Points, in no order, along strands that fork and pass close to each other.
(in the rows, 128 means zero)
Points whose rows are less than 128 apart are linked; no others are. Some points are linked to none.
<823>: [104 114 165  79  83 102 122 161 132  83 161 173 105 134 147 136 138 150
  75  79 142 129 174 130 184 115 162 124 163 125 143 113 154 147  49 102
 164 155 115 124 174 133  93 168 122  88  99 114 156 103  94 156  97 152
 134 118 140 109 151 111  96]
<218>: [165 114  97 109 164  97 122 178 146 137 186 149 136  37 182 121 185 102
 134 181  97 161  87 135 101 252  96  91 110  83  95 121 149 124 107 136
  81 135 148 114 149 120 136 118  94 103 171  99 131 122 133 171 120 111
 106 139 131 125 124 135 126]
<216>: [110 101 171  99 118  93 108 126 102 167  95 116 102 172 141  73 123 168
  82  87 110 121 133 134  92  55 162 101 155 166 129 172 146 139 112 188
 127 140 110 115 114 129 169 244 133  94 100  82 242 128 150 132 138 136
 160 145 116 131 140  99 154]
<12>: [132 117  92 169 117  94 153  98 145 114 138 115 159  93 117  88 142 103
 122 179  94 168  67 156 158 149 133 149 118 187 109 207 126 179 165 134
  94  84 138  93 166 121 196 112 140 125 128 116 126  89 112 155 147 105
 155 113 120 134 102 100 135]
<168>: [134 139 183 111 125 116 103 162 108 173  88 115 168 126 166  81  89 113
 130  95 110 153 139 129  94 109 138 142 124 120 122 124 145 139 170 164
  86 143 117 143 101 131 132 184 111 131 112 104 151 169 156  93 156 106
 122 123 115 128 153 125 133]
<45>: [146 189 174  81 131 160  86 192  76 191 113 143 152  79 158 141  88 115
 175 119 158 133 178 135 100 152  87 140  93  79 134  64 147 132 150 113
 124 145 135 162  97 121  87 148  99 124 119 127  96 177 154 105 111 126
  69 102 114  82 194 153 130]
<845>: [148 119 147 122 103 110  90 190 171 117 169 194 120  86 166 123 136 109
 109 109 153 156 146 137 158 149 130 122 121 127 126 106 142 138 125 121
 104 131 171 136 153 104  81 135 107 112  98 113 130 119 110 137  77  99
 151 124 121  86 126 117 109]
<391>: [157  97  79 152 101 133 139 147 167  77 180 206 137  77 144 183 128  88
 114 148 142 155 121 153 185 190 135 151 107 110 118 130  96 135 141 109
 107  97 152 154 147  98 116  70 135 157 130 143  70  90 122 124  95  94
 122 126 124 122 143 116  78]
<202>: [130 114 197  89 115  95  91 171  90 169 100 132 134 129 185  74 107 147
  93  74  96 141 153 150 104  76 163 109 151 136 129 149 162 147 112 182
 104 153 114 123 119 109 155 234 134  88  98  83 208 154 159 133 152 122
 129 145 125 116 164 106 117]
<915>: [ 99 145 107 109 164 153 105 104 151 100 163 111  56 173  97 107 168 174
 154 156 174 113 105 107 100 122  87 100 128 142 117 100 117  69 120 127
 173 149 147 137 112 173  91  97  93 130 140 124 136 130  88 140  98 134
 180 137 129 124  55 142 189]
<585>: [131 153 151 118 138 135 152  90  82 181  57  64 182 140 131 104  86  99
 127  86  85 122 147 115 101  92 143 158 132 104 133 156 116 149 157 151
  93 104  78 124  71 142 189 181 148 142 148 125 165 156 172  76 192 139
  74 142 119 161 168 131 122]
<312>: [126 122  94 154 140 158 173  63 123 135  96  87 163 160  90 162 115 130
 151 146 117  93 126 114 119 145 116 143 116 113 132 124 103 122 152 119
 128 130  98 116  99 132 140  81 160 157 153 152  93 138 130 101 158 137
  94 143 130 155 124 122 154]
<848>: [136 123 124 152  83  84 131 157 178  73 151 181  97 113 131 133 144 111
  93 123 144 154 117 150 190 119 161 124 131 183 127 149 127 154 114  99
 145 108 153 140 182 123 125 104 111 109 102 127 142  75 107 154  91 114
 182 110 135 116  98 124  92]
<144>: [140 118 170 161  96  89  84 151 182 115 124 164 125 124 139  80 114 109
 107 128 151 161 113 143 155  68 150 125 138 216 131 170 150 151 173 116
  91  94 181 113 175 122 147 134 120 133  77 113 138 100 105 120 108  94
 205 107 113 109  88 123 127]
<1079>: [120 155  75 129 180 172 139  78 114 158 125  71 119 154 102 143 150 131
 167 177  97  82 121 109  62 181  88 123 106  89 115  84 137  88 126 126
 125 155 100 133  55 149 130 116 137 154 172 139 122 181 135 107 150 144
  80 159 126 173 124 172 175]
<772>: [100 144 134 114 126 161  92 120 145 150 137 135  83 178  94 138 122 159
 123 102 194 111 154 109 111  72  97 127 143 140 155  76 126  89 148 118
 177 140 157 149 118 127  53 101 113 139  94 152  93 153 115 116  98 121
 162 120 130  99  91 135 151]
<635>: [144 110  94 111 148 141 130 162 147 106 186 160 123  81 148 158 159 110
 151 147 137 138 133 125 141 202 102 122 120  78 115  81 118 109 106 111
 126 129 142 129 140 115  99  92 114 132 153 131  92 119 116 156 101 122
 115 133 132 115 133 127 116]
<649>: [114 137  94 124 169 185 124 104 128 143 138 106 104 163  92 147 138 138
 179 154 158 101 128  99  83 149  76 138 110 104 140  55 114  73 157 123
 146 135 136 144  93 150  82  71 132 171 130 151  85 170 112 104 116 132
 123 132 129 135  97 141 164]
<85>: [130 141  88 118 136  92 106 164 182  93 189 154  85  88 131 106 190 125
 141 164 164 163  78 125 119 170  91 102 109 152 105 114 118  93 130 117
 121 100 175 151 151 149  93  90  81 125 134  95 129 111  94 166  61 105
 177 117 121 102  42 138 163]
<270>: [149 121 106 154 102  61 145 174 167  86 161 166 118  78 158  93 158  98
  98 144 107 166  84 162 167 152 154 120 115 188 100 181 144 171 107 130
 109 104 143 127 191 122 155 127 103 107 119  89 168  72 111 171  89  98
 174 110 126 116  92 116 102]
<956>: [103 138 144 134 120 148 105 106 148 118 128 128  81 185  86 144 122 167
 120 105 190 102 140 108 127  68 112 120 152 156 156 107 123 103 123 111
 180 131 148 139 136 141  70 104 114 128 104 148 106 126 112 123  98 133
 171 121 130 117  90 132 149]
<500>: [121 162 102 122 168 179 150  88  87 166  97  65 132 154  93 148 125 117
 161 137 103  79 151  94  76 135 111 136 105  74 136  90 127  97 131 113
 130 139  96 141  54 155 132 129 142 151 165 139 126 188 157  82 153 153
  64 147 133 163 154 170 165]
<307>: [128 143 152 104 148 142  97 166  92 174 113 108 131 120 149 101 118 132
 149 118 114 125 147 123  80 134 106 104 112  91 123  98 145 102 123 153
 117 169 119 149  81 144 111 164 119 121 142 118 167 178 152 117 135 145
 101 128 125 133 158 150 158]
<398>: [126 136  84 142 165 167 150  69 125 136 121  84 120 166  86 146 137 145
 157 161 116  89 117 108  90 157 100 124 109 112 121 110 115  96 135 130
 134 142 106 118  87 151 129  94 140 155 154 145 110 152 117 110 145 145
 107 156 134 169 107 139 174]
<953>: [160 124 125 168  72 105 104 156 192  91 150 209 123 101 148 145 112 101
 101 126 172 160 119 152 184 120 153 136 124 163 128 135 119 156 160 102
 106  98 179 140 170 108 112  90 124 151  93 136 107  84 118 122  84  91
 167 109 110 105  95 124  86]
<638>: [132 126 110 112 146 174 142 141  98 118 153 144 140 109 134 185 121 120
 174 135 142 115 173 126 140 164 105 135 109  65 132  79 117 106 107 108
 150 132 123 136 124 107  92  94 145 149 136 162  66 137 127 131 118 146
  86 121 138 108 172 143  95]
<125>: [132 141 193  91 125 112  87 173  91 183  92 122 156 125 173  83  95 130
 122  80 106 148 150 140  87  89 147 122 128 122 125 135 152 143 146 170
  99 149 119 142  94 119 138 218 122 110 115 100 183 171 164 114 151 122
 117 139 122 126 163 120 124]
<454>: [157 125 155 141  90 103  91 177 193 125 151 194 117 108 158 119 129 116
  99 111 163 162 137 139 156 110 147 128 125 155 131 117 140 140 148 116
 103 117 176 141 159 105  92 119 103 122  82 121 122 113 116 123  74  88
 169 113 116  86 100 118 111]
<274>: [131 160 117 122 153 166 172  92  74 155  91  65 150 147 108 176 113 115
 152 127  91  77 161  99  92 135 126 142 113  63 146 114 131 117 111 110
 128 136  90 135  69 137 153 136 150 131 177 148 131 168 173  88 165 154
  46 148 137 163 176 163 138]
<61>: [145 182 160  86 130 152 105 162  63 191  86 121 164  92 144 147  83 106
 173 112 138 113 178 126 107 140 100 143  92  58 139  92 133 135 138 116
 127 128 112 154  86 124 120 146 116 128 147 127  97 177 180  82 129 144
  42 112 106 103 207 163 124]
<949>: [135 179 160 100 138 147 106 157  73 196  75 103 171  95 139 120  80 112
 187 117 122 133 158 125  92 141  92 155  97  76 140  99 132 129 159 134
 101 129 117 142  76 136 130 155 112 138 142 126 105 176 183  69 144 130
  51 109 111 131 190 158 135]
<299>: [118 140  93 113 171 147 100 124 166 111 182 129  69 136 102 106 179 152
 168 180 178 130  93 108  92 159  69 112 114 140 114  78 112  63 142 121
 151 127 169 139 117 163  88  74  94 140 135 131 102 142  92 138  92 114
 171 139 129 125  45 138 193]
<730>: [ 91 139 126 121 145 150  88  92 155 121 134 105  55 184  79 100 155 171
 143 139 181 107 115 100  89  78  82 100 144 164 132 109 118  80 133 122
 179 144 163 135 108 174  85 110 108 140 116 138 139 129 104 131 106 134
 192 121 130 126  55 154 192]
<836>: [168 106  96 123 149  99 112 189 157 137 189 172 152  20 181 137 168  91
 157 173 109 161  97 140 104 252  98 112 100  78 112 104 136 121 129 119
  70 119 167 136 147 111 113  97 112 143 169 111 104 136 136 162  98  97
 102 132 125 112 134 139 119]
<1065>: [ 99 118 152 169 125  97 104 108 159  93 111 114  98 148  96  72 135 122
 129 137 141 146  83 127 139  60 136 127 148 221 126 182 142 147 161 128
 138 113 160 117 165 138 165 143 129 118  96 126 139  98  95 148 132 119
 210 102 133 125  80 141 128]
<1126>: [116 131 117 142 120 154 175  47  91 166  53  74 154 200  88 164  85 131
 110  87 132  96 142  83 122  58 149 145 148 122 158 149  90 133 160 120
 142  90  96 124 104 143 153 124 169 139 131 171 104 149 143  57 180 157
  97 148 135 149 121 124 128]
<756>: [112 130 164 114  79  84 126 156 149  72 151 178  97 142 144 137 143 144
  63  80 151 127 156 143 202 101 180 126 170 164 142 123 152 153  64  98
 179 148 120 125 182 131 113 157 120  93  96 120 156  90  95 155 102 156
 161 119 145 108 133 108  86]
<351>: [160 109  63 167 103  92 151 128 181  93 161 171 155  68 136 144 139  83
 118 176 109 167  74 166 170 194 135 138 100 149 106 171 101 162 156 121
  90  86 157 122 163 117 156  75 124 150 135 127  95  63 122 149 112  90
 138 120 121 136 105 109  95]
<919>: [135 161 165 104 135 125 106 165  91 187  86 104 175 100 152  92  85 104
 161 119 110 147 142 129  94 140 109 155 106  97 124 115 131 134 166 150
  76 140 113 141  85 131 138 165 117 135 134 115 125 178 171  84 151 111
  75 112 109 134 173 140 139]
<589>: [130 147 107 130 153 182 141 107 114 154  99 116 154 129  95 162 111 115
 183 146 140 112 130 109 100 153 100 171  99  84 139  67 109  93 184 118
 126 121 126 155  84 128 103  80 146 182 136 153  58 164 138  87 132 123
  78 107 124 128 142 138 138]
<907>: [142 119  72 179 104  81 150 113 170 110 153 148 155  69 131 103 145  89
 115 178  99 178  73 165 170 168 139 148 100 191 101 197 127 179 168 121
  81  76 152 100 178 115 185  98 136 138 130 118 124  75 122 156 129  97
 156 119 116 128 102 105 113]
<106>: [119 159 102 118 165 191 126 125 117 161 124 107 120 140 101 156 124 124
 198 148 159 111 142 113  80 153  80 156  92  80 137  37 122  71 169 115
 149 133 130 160  84 143  69  81 127 185 128 152  64 177 131  96 124 128
  96 117 126 124 131 154 148]
<1096>: [135 166 158 100 145 158  94 182  93 175 123 136 142 101 141 144 110 115
 178 124 147 136 162 127 101 154  85 146  95  83 134  59 139 107 147 117
 135 150 138 158  96 128  76 127 109 135 126 138  95 174 141 115 115 128
  87 110 124  98 165 144 135]
<87>: [121 125 170 109 142 107 120 115  86 195  75 101 165 146 158  60  91 119
 110  87  94 130 118 123  88  73 161 130 144 149 119 162 135 148 166 183
  90 114  87 115  87 131 185 221 140 127 125  93 212 151 161 102 172 120
 134 141 104 142 150 102 138]
<548>: [154 122 152 174  81  85 100 154 193 104 128 189 132 114 146 108 113 104
 102 132 156 163 114 155 174  86 162 133 125 195 131 167 138 162 180 117
  92  88 178 117 182 113 147 107 121 139  82 125 133  94 117 114  92  94
 184 111 105 109  96 120 102]
<457>: [138 149 140 106 152 135 148 122  71 175  93  69 154 122 139 121 116 115
 140 128  67 100 138 115  81 143 133 114 120  77 130 148 143 134  97 140
  97 160  85 117  69 138 182 178 137 117 175 127 175 172 184 111 181 144
  49 154 128 164 188 156 145]
<781>: [154 113  91 132 160 107 136 141 151 153 170 105 143  62 148  72 169 120
 132 190  70 160  62 152 106 204 104 102  98 146  85 159 142 143 142 158
  79 121 130  99 140 124 169 124 102 122 140  94 145 129 120 161 139 100
 120 127 124 137 100 113 157]
<706>: [108 118 148  64 127 145 121 173 108 107 173 166 120 108 153 152 136 144
 132 105 150 126 198 119 142 143 112 124 139  83 139  84 142 119  70 108
 156 166 127 126 151 127  72 145 129 103 120 133 136 130 103 153  95 158
 111 131 140  95 163 134 114]
<562>: [118 145  88 111 169 174 111 116 153 117 165 122  74 153 100 139 158 156
 183 172 175 111 119 106  94 160  71 128 114 114 126  52 104  59 142 127
 160 128 152 141 111 155  68  63 107 161 125 144  83 149  93 130  96 121
 146 145 133 120  72 136 178]
<314>: [141 148 105 129 150 175 181  88  66 144  93  85 163 136 111 205 122 124
 165 130 110  81 173 115 115 149 125 148 105  50 141 108 125 117 110 103
 139 125  96 136  88 117 142 111 170 141 169 162  95 156 167  97 158 163
  43 133 135 149 185 157 114]
<932>: [ 99 137 135  98 148 158 114 113 128 121 158 116  84 168 116 127 151 167
 125 112 152  99 153  99 109 104 107  98 148 107 130  91 134  84  85 142
 176 163 122 132 107 154  74 136 119 114 129 120 159 136 112 131 105 149
 137 151 139 123 115 139 172]
<57>: [142 154 130 117 148 136 168  95  69 182  70  55 181 124 130 122 108 109
 137 116  68 107 137 117  94 129 142 143 125  73 128 158 129 148 120 132
  97 130  77 113  66 145 196 174 157 129 174 131 171 164 192  92 199 138
  45 152 124 167 188 150 132]
<120>: [125 107 178 110 109 102 114 154 106 141 106 131 141 142 172  96 102 144
  91  80  97 134 144 137 126  93 164 123 145 133 121 164 146 147 104 170
 113 147 104 117 128 111 141 199 129  93 102 100 177 135 142 124 152 132
 133 143 124 126 160 100 116]
<810>: [162 101  60 154 104 115 154 128 176  82 175 189 147  59 133 177 142  84
 111 170 119 158  95 169 180 204 135 136 103 119 108 154  93 148 129 111
  98  88 142 136 146 111 144  69 126 145 147 136  80  73 131 144 113  99
 117 126 129 140 132 110  85]
<1043>: [140 113  88 152 134  99 150 119 143 130 154 112 144  77 126  67 160 113
 120 188  74 166  62 153 131 166 118 127 103 180  87 192 133 164 145 154
  92 101 138  91 164 119 184 124 117 126 140  98 143 102 113 177 143  99
 148 118 127 131  96 105 157]
<1144>: [104 136 162  65 136 153  96 171 128 131 181 155 102 121 145 131 139 143
 131  99 170 125 176 115 127 118  99 110 140 102 137  71 146  96 102 121
 168 160 151 142 133 122  46 145 109 110 103 126 134 146 100 150  93 141
 130 136 148  82 138 133 147]
<522>: [131 110 136 108  98  74 146 164 131  82 158 150 108 104 161  98 159 132
  67 116  85 138 123 150 175 141 173 108 149 163 113 163 153 163  44 136
 143 150 107 109 180 126 146 173 104  77 127  90 183  82 110 179 118 143
 155 121 138 122 148 100  89]
<1075>: [131 135 159 121 137 117 128 109  90 186  66  90 187 136 151  82  76 102
 119  82  94 136 118 132  98  91 142 160 137 127 123 165 124 150 173 169
  83 113  86 120  86 129 178 187 146 145 132 112 160 159 163  88 182 118
 105 141 107 144 161 120 120]
<1128>: [101 129 125 143 140 152 118  87 140 128 120 108  90 191  75 120 128 159
 126 120 166 104 122 100 101  84 105 110 138 153 140 119 117  90 127 132
 165 137 139 130 113 159  93 102 119 135 122 138 120 141 111 111 117 144
 159 133 128 135  84 139 177]
<1122>: [156 112 150 117 113 113 112 200 149 131 164 180 145  69 187 129 128 104
 123 117 123 158 152 128 150 171 133 123 118 107 123 111 145 144 120 126
  93 140 157 133 149  96  93 135 116 108 118 115 134 127 124 142 101 111
 130 123 127  97 154 121  95]
<273>: [107 110 183 134 128  84  83 127 133 120 105 121  85 163 117  58 130 163
 103 118 137 137 108 143 113  30 156 106 158 218 123 183 147 144 142 152
 144 132 147 118 156 129 166 204 114 111  83  98 201 100 121 148 124 128
 203 116 123 116  92 119 148]
<1066>: [103 128 133 119 131 146 149  89 114 106 136 102  91 183 102 150 134 166
  93  88 125  89 158 107 127  89 137 107 151 116 156 126 129 106  60 131
 171 148  98 129 121 148 108 154 138  99 136 130 156 127 121 124 131 169
 115 154 145 143 144 130 151]
<335>: [ 94 118 168 156 124  98  84 110 150  95  99 107  81 171  91  77 133 143
 113 123 154 129  99 128 121  17 143 113 169 220 132 176 142 134 148 123
 165 122 160 125 165 141 153 168 116 119  86 120 158  96 104 146 133 134
 225 103 139 125  77 143 138]
<1064>: [125 128 134 147 105 165 115 116 147 137 120 151 121 171 103 163 103 149
 131 116 190 121 147 118 138  85 123 136 140 132 159  94 110 110 177 107
 152 114 153 142 134 103  80  90 134 151  84 162  56 146 123  99 112 115
 154 110 125 102 111 121 112]
<726>: [159 121 112 152 130 131 144 124 149 150 104 143 193  83 138 130 109  93
 154 156 107 147 104 140 130 189 127 174 111 123 119 120 102 134 205 121
  62 104 124 129 113  98 145  81 145 166 140 145  71 138 135 106 149  99
 102 113 114 134 134 112 119]
<498>: [114 108 170 104 130 107 121 112  87 186  84 111 136 162 148  71 100 146
  93  91  95 127 127 127  94  53 171 109 154 156 124 176 135 146 138 182
 105 114 101 106 108 125 196 237 149 106 116  82 237 138 155 117 163 129
 146 145 111 138 139  97 140]
<396>: [163 109  95 126 160  94 128 167 163 157 184 127 140  43 171  85 173 109
 132 188  84 164  69 139  98 219 101  97  96 125  93 133 144 124 131 150
  74 123 149 116 146 120 141 120  97 125 146  88 144 134 128 165 114  88
 121 124 124 129 100 122 149]
<1047>: [122 113  87 167 125 161 151  70 135 113 117 109 139 156  71 164 117 138
 148 154 133 109 109 123 135 143 117 141 122 130 131 127  87 123 155 119
 143 111 119 118 119 129 133  62 151 154 140 155  74 115 110 113 144 130
 123 135 131 154 108 111 145]
<450>: [117 148 161 100 142 136  90 146  93 198  94  94 131 144 141  73 112 131
 144 101 113 129 142 116  64  96 131 102 124 106 134 108 142 102 141 164
 107 151 113 141  56 153 130 208 117 137 133 106 193 184 149 107 147 145
 114 131 118 148 151 149 166]
<987>: [144 122  89  96 173 151 123 162 129 100 194 155 121  76 157 172 168 107
 180 172 152 133 142 127 112 221  85 124 112  55 111  59 118  94 112 104
 133 125 154 135 136 118  92  82 113 145 158 148  80 145 125 161  99 134
  98 143 139 115 144 144 123]
<306>: [128 130 147 129  91  83 125 169 165  67 162 191  92 120 145 132 157 119
  75 103 145 143 137 150 198 118 176 114 154 174 129 135 137 156  84  97
 159 127 140 138 187 132 118 124 112  95 104 118 157  80  96 165  87 135
 190 110 135 105 113 112  83]
<182>: [141 101 141  95 143  95 128 178 122 132 163 130 131  64 184  77 159 129
 102 142  65 155 117 140 130 179 139  84 132 124  96 168 160 149  70 159
  96 167 123 110 162 110 150 176 100  82 144  80 189 113 134 177 133 111
 121 134 131 110 152 114 113]
<162>: [154 115 129 127 122 126 124 176 144 125 155 163 144  80 158 147 131 109
 133 134 122 151 139 131 148 181 120 137 117 101 122 101 119 128 127 120
  98 130 143 139 140  94 103 102 125 130 127 125 103 134 124 138 115 110
 115 120 125 116 143 117 102]
<560>: [115 113 151 129 126 121 134 101 110 149  92 103 147 166 128 110  90 143
  95  96 111 123 129 126 115  73 155 129 149 153 131 165 122 147 132 165
 116 124 102 116 119 129 157 166 144 120 117 119 164 139 143 102 158 133
 130 146 120 143 131 110 142]
<389>: [100 127 105 164  99  97 164 100 127  48 128 109  91 178  86 142 154 148
  96 126 133 123 102 137 177  85 169 123 155 184 137 169 121 151  80 102
 193 130 120 121 175 145 157 101 156 104 137 142 143  63  97 184 138 162
 185 120 161 150  88 130 100]
<669>: [150 135 136 130 147 138 130 150 117 151 113 113 173 100 143 120 123 112
 152 145  96 131 124 128 107 181 112 139 107  97 122 109 128 119 147 137
  86 145 116 127 101 119 130 115 127 141 147 123 113 153 145 125 150 115
  91 115 122 145 149 127 129]
<1032>: [ 99 111 142 163 113  99 137  80 124  94  97  92 109 179  85 101 115 149
 100 118 123 123  91 125 142  46 156 127 152 199 138 205 130 161 117 142
 165 120 122 107 151 142 170 156 151 112 117 124 159  92 114 144 152 146
 176 125 134 148 103 127 125]
<432>: [108 125 151 144  92 141 130  81 122 141  76 117 119 205  93 170  85 152
 102  65 170 102 154 102 146  29 146 134 168 157 170 154 120 132 153 121
 168 102 124 130 144 126 123 121 146 140  87 154  88 133 135  85 141 144
 146 133 128 134 103 123 113]
<191>: [149 110 122 135 104  67 145 176 156  93 162 164 117  83 172 100 157 105
  74 136  92 155 111 159 181 162 171 115 132 166 106 174 144 170  80 132
 118 126 122 113 187 120 152 151  95  90 129  87 174  80 118 178 113 112
 158 125 126 114 132 109  90]
<1068>: [114 107 142  89 110 126 136 170 118  98 165 176 124 109 150 152 137 132
 103 101 133 134 179 129 164 152 136 121 142  99 137 111 139 139  62 106
 140 159 125 119 167 119  96 143 116  95 123 129 134 105 108 156 103 147
 114 125 139 110 167 116  87]
<207>: [ 98 138 136  78 155 158 105 145 123 121 180 129  86 138 141 128 155 152
 137 123 154 111 163 111 110 138  88 102 133  90 128  71 143  78  89 137
 165 171 124 134 116 147  65 130 119 114 133 121 152 150 108 142  99 151
 131 153 142 109 132 146 160]
<5>: [112 112  75 173 122 174 152  70 147  94 124 124 117 153  51 178 129 136
 167 166 163 116 104 114 144 142  92 140 127 140 134 124  81 109 163  94
 151  95 142 124 125 136 123  38 156 164 133 177  45 113  92 124 128 129
 146 121 136 147  94 119 130]
<77>: [148 125  95  97 170 177 136 144 104 111 171 145 129  88 147 180 158 115
 193 178 143 113 154 126 116 213  88 134 109  58 115  60 123  95 106 108
 144 136 132 131 122 119 109  80 128 154 165 164  67 144 128 151 117 141
  76 139 138 121 162 155 111]
<903>: [145 133 103 136 137 157 177 103  79 132 107 106 182 108 125 197 122 117
 165 143 102  90 143 126 137 185 133 157 118  55 127 121 127 132 109 107
 121 130  81 125  97 100 151  92 165 137 185 164  82 134 171 116 163 155
  41 127 127 148 190 137  97]
<881>: [120 106 175 111  95  89 120 152 117 114 122 144 117 136 168 110 112 158
  71  75 107 128 157 148 159  90 171 114 159 140 137 157 160 153  70 156
 134 149 112 118 152 117 135 198 125  77 103 110 171 117 129 137 133 143
 131 141 135 117 167 101 107]
<194>: [120 118 160 173 116  84  89 129 171 102 117 138 107 123 122  62 125 114
 120 148 134 156  88 138 137  59 139 134 139 226 123 188 157 151 183 126
 107  91 170 110 173 124 168 140 121 121  88 113 147  97  99 135 121 100
 216 105 119 114  71 137 125]
<710>: [114 111 149 144 121 109 132 100 120 123 105 108 118 170 111  99 105 157
 100 116 117 123 110 134 129  72 152 118 147 180 129 178 119 150 118 152
 142 130 117 111 137 136 157 159 132 109 112 121 166 115 131 130 145 135
 161 138 126 141 114 124 146]
<81>: [ 98 133 119 143 118 131 159  69 117  81 121 100  79 195  71 158 137 171
  99 106 140  90 134 111 149  80 142 109 150 150 149 144 113 113  60 116
 196 136 111 127 137 163 120 125 144 111 137 137 145 104 103 138 128 163
 149 146 142 151 112 127 139]
<773>: [117 131 121 127 128 173 110 126 151 143 142 147 103 158 104 150 120 148
 146 123 197 119 147 107 121 101 100 143 128 122 150  71 117  89 164 110
 160 120 164 149 121 119  52  78 120 154  94 160  68 146 108 114  96 107
 159 114 125  93 102 119 138]
<805>: [141 100 106 157 120 123 177 101 130 127 109 114 194 120 135 152 110 122
 124 141  85 135 116 142 162 170 153 158 135 102 115 164 107 169 131 131
  93 124  85  98 128 100 170  97 157 124 150 143  95 101 150 127 171 119
  92 127 129 149 161 102 101]
<914>: [147 122 136 137 133 125 160 127 110 142 102 112 192 110 145 143 104 110
 136 133  85 129 125 134 134 168 140 159 123  96 121 133 117 151 141 139
  82 134 100 115 117 108 156 114 145 133 149 139 102 131 151 117 174 113
  80 124 125 142 165 118 112]
<607>: [146 128  98 169 103  73 132 150 180  82 164 172 111  89 138 120 157  95
 109 146 139 165  90 150 169 142 143 123 110 188 110 159 124 152 133 116
 119  98 171 135 181 127 132 102 110 129 118 110 137  74 103 169  84 104
 188 112 120 121  74 133 101]
<6>: [125 105 172  99  94  74 128 159 120  95 138 148 110 121 168  96 138 153
  56  92  91 135 148 154 172 108 180 110 158 157 127 171 167 158  49 145
 144 153 106 111 178 123 142 205 124  73 107  90 192  95 112 163 128 142
 149 130 137 116 166  94  92]
<742>: [159 107  94 167  83 122 126 152 188  81 165 214 129  79 145 166 116  90
 111 132 160 159 120 158 193 158 143 137 115 136 124 138 100 143 151 114
  99  93 171 149 161 101 111  76 134 156 103 140  84  85 119 117  85  91
 149 114 112 115 124 120  77]
<1169>: [152 141  93 137 165 132 145  99 137 164 127 100 176  83 133 125 163 106
 168 200  74 122  76 142  86 228 103 136 102  93  90 112 142 121 158 137
  87 137 110 101  95 127 165 100 138 152 182 136 101 159 144 131 163 118
  68 135 122 163 134 135 146]
<146>: [102 134 111 151 120 120 159  90 130  58 132 116  89 183  79 154 140 161
 113 126 139 103 115 125 168  96 146 117 150 163 148 148 118 131  69 110
 195 128 112 122 150 153 127  99 136 113 145 133 138  80 100 163 131 161
 161 130 143 146  94 127 120]
<167>: [143 147 155 113 157 142 103 176 103 163 129 117 150  91 150 122 123 113
 167 140 106 140 133 135  94 175  96 125  99  91 127  86 146 111 135 140
 106 158 124 137  99 126 107 128 116 130 149 123 126 173 148 120 139 120
  85 119 123 128 157 147 141]
<435>: [122 134 108 152 131 161 176  67 102 151  72  83 169 169  92 169  89 125
 126 109 126  96 137  97 124 111 140 154 130 100 147 133  96 127 157 125
 124 109  90 129 102 131 139 101 167 151 143 160  93 142 145  80 165 144
  87 139 136 149 136 121 132]
<246>: [ 93 120 130 175 101  95 147  97 139  66 103 103  95 186  81 123 137 138
  99 122 128 124  98 135 169  45 167 131 160 205 139 184 129 166 113 111
 171 125 129 111 173 147 170 125 157 109 114 144 146  73 102 167 144 160
 193 112 158 156  86 133 102]
<342>: [ 93 139 140 102 133 161 120  94 119 117 138 112  70 191  98 141 138 170
 102  86 160  90 165  97 112  66 117 105 152 110 161 102 133  86  79 127
 191 157 122 150 110 157  80 152 124 115 119 131 160 143 110 126 111 162
 132 153 142 120 121 142 167]
<387>: [109 106 181 119 115  93  98 110 109 143  95 122  94 179 121  76 120 174
  88  94 125 125 121 138 108  33 164 101 163 189 130 181 135 140 124 165
 143 128 124 112 133 127 170 224 124 104  91  99 222 117 141 136 136 136
 178 134 121 132 112 109 155]
<95>: [135 141 110 129 151 178 148 121  97 142 119 122 150 122 116 188 119 119
 191 141 138 110 155 126 120 154 109 155  99  59 133  74 111  97 144 115
 142 130 117 153 103 113 102  85 154 167 141 162  55 154 147 110 128 145
  69 114 133 125 169 138 110]
<1025>: [100 153  82 144 150 132 137  79 142  57 141  96  67 188  83 123 174 170
 152 168 156 104  95 104 126 117 108 105 133 161 120 135 111 101  99 109
 194 138 136 134 141 168 123  82 125 123 158 126 142  99  83 166 120 157
 179 140 145 151  56 153 164]
<1052>: [114 128 155 148  91 155 114 103 141 136  87 150 124 189 102 160  93 146
 116  89 186 125 157 122 150  57 143 144 158 144 164 126 120 135 175 102
 154 106 144 134 150 113 102 109 132 144  79 165  67 133 133  86 112 119
 162 115 128 113 105 119 109]
<1055>: [147 106  87 147 126 161 179  96 101 112 127 125 183 104 131 200 130 114
 146 150  96 110 133 137 158 194 146 159 128  62 117 132 115 149 105 108
 114 135  88 111 114  88 164  81 167 138 174 169  70 104 154 135 164 144
  52 136 136 142 179 128  84]
<50>: [146 102  92 160 114 141 191  98 112 111 113 120 191 118 128 191 115 112
 121 146  89 119 130 151 177 173 158 161 135  73 123 160 105 166 113 118
 103 129  79 100 128  96 177  92 172 130 168 170  82  91 158 125 173 131
  64 133 136 148 180 102  82]
<132>: [108 129 139 136 116 157 137  70 104 160  69  95 123 214  94 162  85 145
  97  71 159 100 149  89 125  32 148 126 160 138 180 145 106 122 163 122
 162 103 111 134 110 132 122 136 149 142 106 158 104 157 137  67 157 151
 127 144 132 140 110 130 133]

A fork is a point with three links, a tip a point with one. Leave the first point through the second and follow the links. Name the first fork or tip that comes.
<907>; <12> | <836>
<956>; <1128> | <953>
<6>; <881> | <167>
<299>; <915> | <312>
<144>; <194> | <457>
<1066>; <81> | <560>

A fork is a point with three links. Follow the links from the first point to the second and name the forks in between, in order.
<956>; <314> | <312>
<95>; <498> | <953>
<307>; <202> | <167>
<435>; <1096> | <312> <167>
